Each scene shows the same named points in several views. A view is turned or mirrored, and shifted as a whole, has a little noise and may leave points out.
In the rows, zero is written as 128.

Scene 1
View 1
rodez: [111 117  95 126 165 165 133 133  98 164 147 150 139 115 141  71 102 123
 137 107 117  98]
bib: [155 147 132  95 147 122 150 177  92 149 107 169 190 111 134  94 100 118
 122 119 151 147]
nar: [ 95 191 112 147 123 147 149 139 154 131 181 116 145 111 179 107 104 138
 147 139 117 119]
nipob: [124 118 138 126 104 175 110 100 135 148 165 169 128  92 132  60  92 152
 129 112 111 112]
leda: [128 119 132 111 136 155 118 113 103 170 152 170 150 120 109  70  91 139
 124 106 124 109]
soti: [157 132 112  83 110 136 135 192 110 163  82 198 152  77 130  87  81 119
 130 111 157 143]
tos: [134 172 123 106 116 143 139 131 120 176 156 150 159 130 117  96  73 151
 125 127 127 128]
bod: [149 153 111 101 130 148 140 160 108 155 114 147 167 105 145  85  79 138
 125 114 132 137]
vimi: [145 116 110 106 114 168 139 146 112 159 139 189 135  84 134  67  92 143
 130 126 118 136]
kibu: [163 127 106  74 133 142 104 187  97 166  28 158 167  87 134  75  56 112
 118  63 165 121]
mipuz: [132 123 150 121 114 160 115 111 127 139 156 166 149  99 134  66  98 145
 125 111 120 122]
sefod: [ 99 160 150 130 115 128 141 121 139 157 202 181 144 122 115 106 116 133
 142 147 134 117]
satiz: [155 174 149  94 109 126 142 146 116 159 139 162 184 123 117  99  80 148
 117 130 140 151]
pozi: [122 127 105 111 156 154 134 132  93 180 147 160 149 127 117  79  92 130
 130 111 125 106]
lib: [146 136 127 105 125 157 106 139 118 143  94 136 163  95 150  68  71 136
 120  83 134 120]
sis: [107 169 135 124 119 136 124 130 141 155 158 145 150 119 135 100  91 133
 136 117 137 110]
Meb: [129 165 107 107 106 144 137 163 134 162 127 161 141  95 143  98  79 134
 137 122 139 129]
Reme: [134 141 155 126 130 140 140 137 123 117 156 160 174 101 153  82 118 132
 127 128 128 140]
betoz: [148 127 131 101 122 147 132 149 108 155 123 181 159  97 126  76  92 133
 124 114 136 134]
View 2
lib: [ 94 101 105  76 110 144 185 116 158 103 208 130 114 104 108 138 157 138
 106  86 129 111]
sis: [129 122 129  93 107 137 163 121 175 145 212 105 108  97 149  89 122 108
  86  95 126 112]
kibu: [ 60  95  73  92 152 153 210  85 153  92 196 120 100 128  92 158 150 190
 123  55 163 112]
sefod: [158 131 143 119 107 135 163 137 177 150 192 107 127  90 182  68  89  86
  94  88 116 118]
Reme: [153 120 130  90 103 123 182 154 164  90 204 125 132  96 146  88 121 125
 114  94 110 110]
leda: [117  96 120 118  91 167 178 127 168 142 179 140 131  99 134 121 112 110
 114  81 120 127]
satiz: [134 151 124 109 143 132 179 128 151 124 201 124 109 137 137 113 111 119
 129 116 130 103]
soti: [ 97 120 100 112 157 117 209 101 150  87 173 102 110 123 136 136 121 152
 130  44 154 118]
tos: [126 134 134 113 111 134 165 118 166 155 197 115 102 125 133 116 114 102
 114 108 129 119]
pozi: [119  92 124 125  80 154 177 122 184 149 181 121 116 110 120 115 106 132
 119  77 129 137]
nar: [153 127 154  74  74  88 153 135 191 132 226  76  95  92 143  71 137 103
  76 102 118 120]
mipuz: [125 107 125  93  95 146 178 140 157 114 188 140 139  84 147 118 132  92
 104  84 108 116]
vimi: [116 109 128 114  99 114 193 126 158 104 161 117 128 102 138 138 125 103
 127  55 125 133]
betoz: [117 114 114 110 122 136 193 126 156 105 180 126 125 110 135 125 119 128
 126  72 130 119]
nipob: [118 100 131  94  81 143 174 134 159 125 179 136 141  73 153 128 139  68
  96  73 106 124]
rodez: [119  76 128 111  58 142 177 128 192 135 186 113 119  92 117 109 120 137
 108  64 124 142]
Meb: [113 125 125  98 122 106 180 107 166 121 194  90  98 112 140 116 131 118
 103  72 141 119]
View 3
leda: [151 102 159 138 144 127 146 149 116  77  67 108 123 149  79 144 184  93
 145 135 116 170]
bib: [120 111 120 116 136 135 132 137 126 133  68 137 148 167 129 128 142 132
 130 160 101 174]
soti: [129  85 143  94 138 151 122 121 124 161  78 133 152 175  80 113 119 123
 137 140 122 175]
nipob: [153 105 199 119 128 133 142 152 142  66 101 104 123 132  60 152 186  81
 126 133 124 147]
rodez: [119 102 169 132 152 111 124 140 119  49  66 135 133 141  84 113 181  99
 159 158 115 178]
lib: [132  97 175 140 153 155 113 148 148 115  71 122 140 144  92 116 145  73
 126 158  85 162]
bod: [136 122 149 125 146 146 125 130 129 115  82 133 139 151 111 111 140 104
 132 165 107 161]
vimi: [145 110 182 105 128 121 138 129 133 101  93 120 129 148  74 118 151 116
 133 132 134 170]
kibu: [124  62 147 137 173 171  98 132 130 176  40 130 155 174  81  88 106  83
 144 150  81 191]
betoz: [140 102 154 116 133 135 138 141 131 119  78 119 136 158  92 134 153 113
 130 138 115 169]
tos: [164 139 135 131 145 156 146 131 104  89  94 121 126 149 102 139 170  95
 139 164 126 139]
sefod: [140 122 130  96 117 135 156 145 107  52 108 125 137 152  89 186 209 118
 139 159 144 126]
pozi: [140 109 148 138 153 121 138 137 104  69  62 125 126 150  88 122 178 102
 159 151 120 177]
sis: [134 115 139 116 141 159 132 143 116  69  97 130 144 148  90 157 186  86
 139 176 118 127]
nar: [114 145 157 101 131 149 119 137 131  33 127 156 151 129 112 143 184  94
 133 208 124 107]
mipuz: [143 105 180 121 126 134 142 157 146  82  91 108 130 139  83 157 181  91
 120 139 111 152]
Reme: [118 118 155 110 115 127 138 157 152  86  94 127 144 145 121 160 176 119
 111 159 103 149]
Meb: [135 114 150 101 141 159 123 123 119 106 103 139 147 154  83 124 147 101
 139 168 129 139]
satiz: [160 138 119 124 133 160 151 138 118 127  91 118 133 160 123 153 156 112
 119 158 113 142]
View 4
kibu: [107 160 177 157  94 104 192  92 157 159 151 130  99  98  75 163 167  60
 119 189 157 157]
bib: [131 148 170 112 123 112 130 105 121 146 131 125 121 122  84 152 112 102
 131 149 154 126]
betoz: [114 128 159 139 103 120 129  91 154 124 143 116 134 131 102 126 113  83
 143 144 153 122]
bod: [134 131 151 136 124 103 136 110 148 135 151 109 132 116  90 132 118  83
 143 134 158 152]
mipuz: [115 118 139 160 102 123 112  84 174 107 150 103 142 134 121  80 106  99
 149 127 162 119]
Reme: [128 136 148 129 132 117 102 103 145 116 130 116 136 124 107  79  89 119
 133 126 159 120]
rodez: [134 128 164 166 131 132 102 110 188 145 162  77 122  94 127 114 115  88
 165 133 123 121]
nipob: [110 109 133 174  97 126 108  83 191  98 157  91 148 131 133  70 107  86
 159 123 157 122]
vimi: [107 112 158 144 110 123 122  98 174 110 149 116 149 132 109 117 101  55
 159 133 138 126]
lib: [120 137 149 168 112 106 154  96 170 137 159 113 119 110  93 101 139  91
 130 149 170 153]
sefod: [140 134 120 123  94 123  65  90 135  91 126  66 150 121 149 104  80 113
 162 117 149 110]
pozi: [136 122 158 159 111 131 106  98 172 147 165  73 127 115 121 140 121  97
 168 132 137 115]
soti: [102 148 168 120  93 110 154  95 141 119 127 135 131 116  91 156 122  45
 134 168 142 141]
sis: [144 144 119 143 102 107 101  97 145 109 141  68 133 101 131 102 110 108
 149 128 161 142]

In a view up to two points have been moved. Name them for each view, in the order of its rows, or write none.
view 1 => none
view 2 => none
view 3 => bib, lib
view 4 => mipuz, pozi
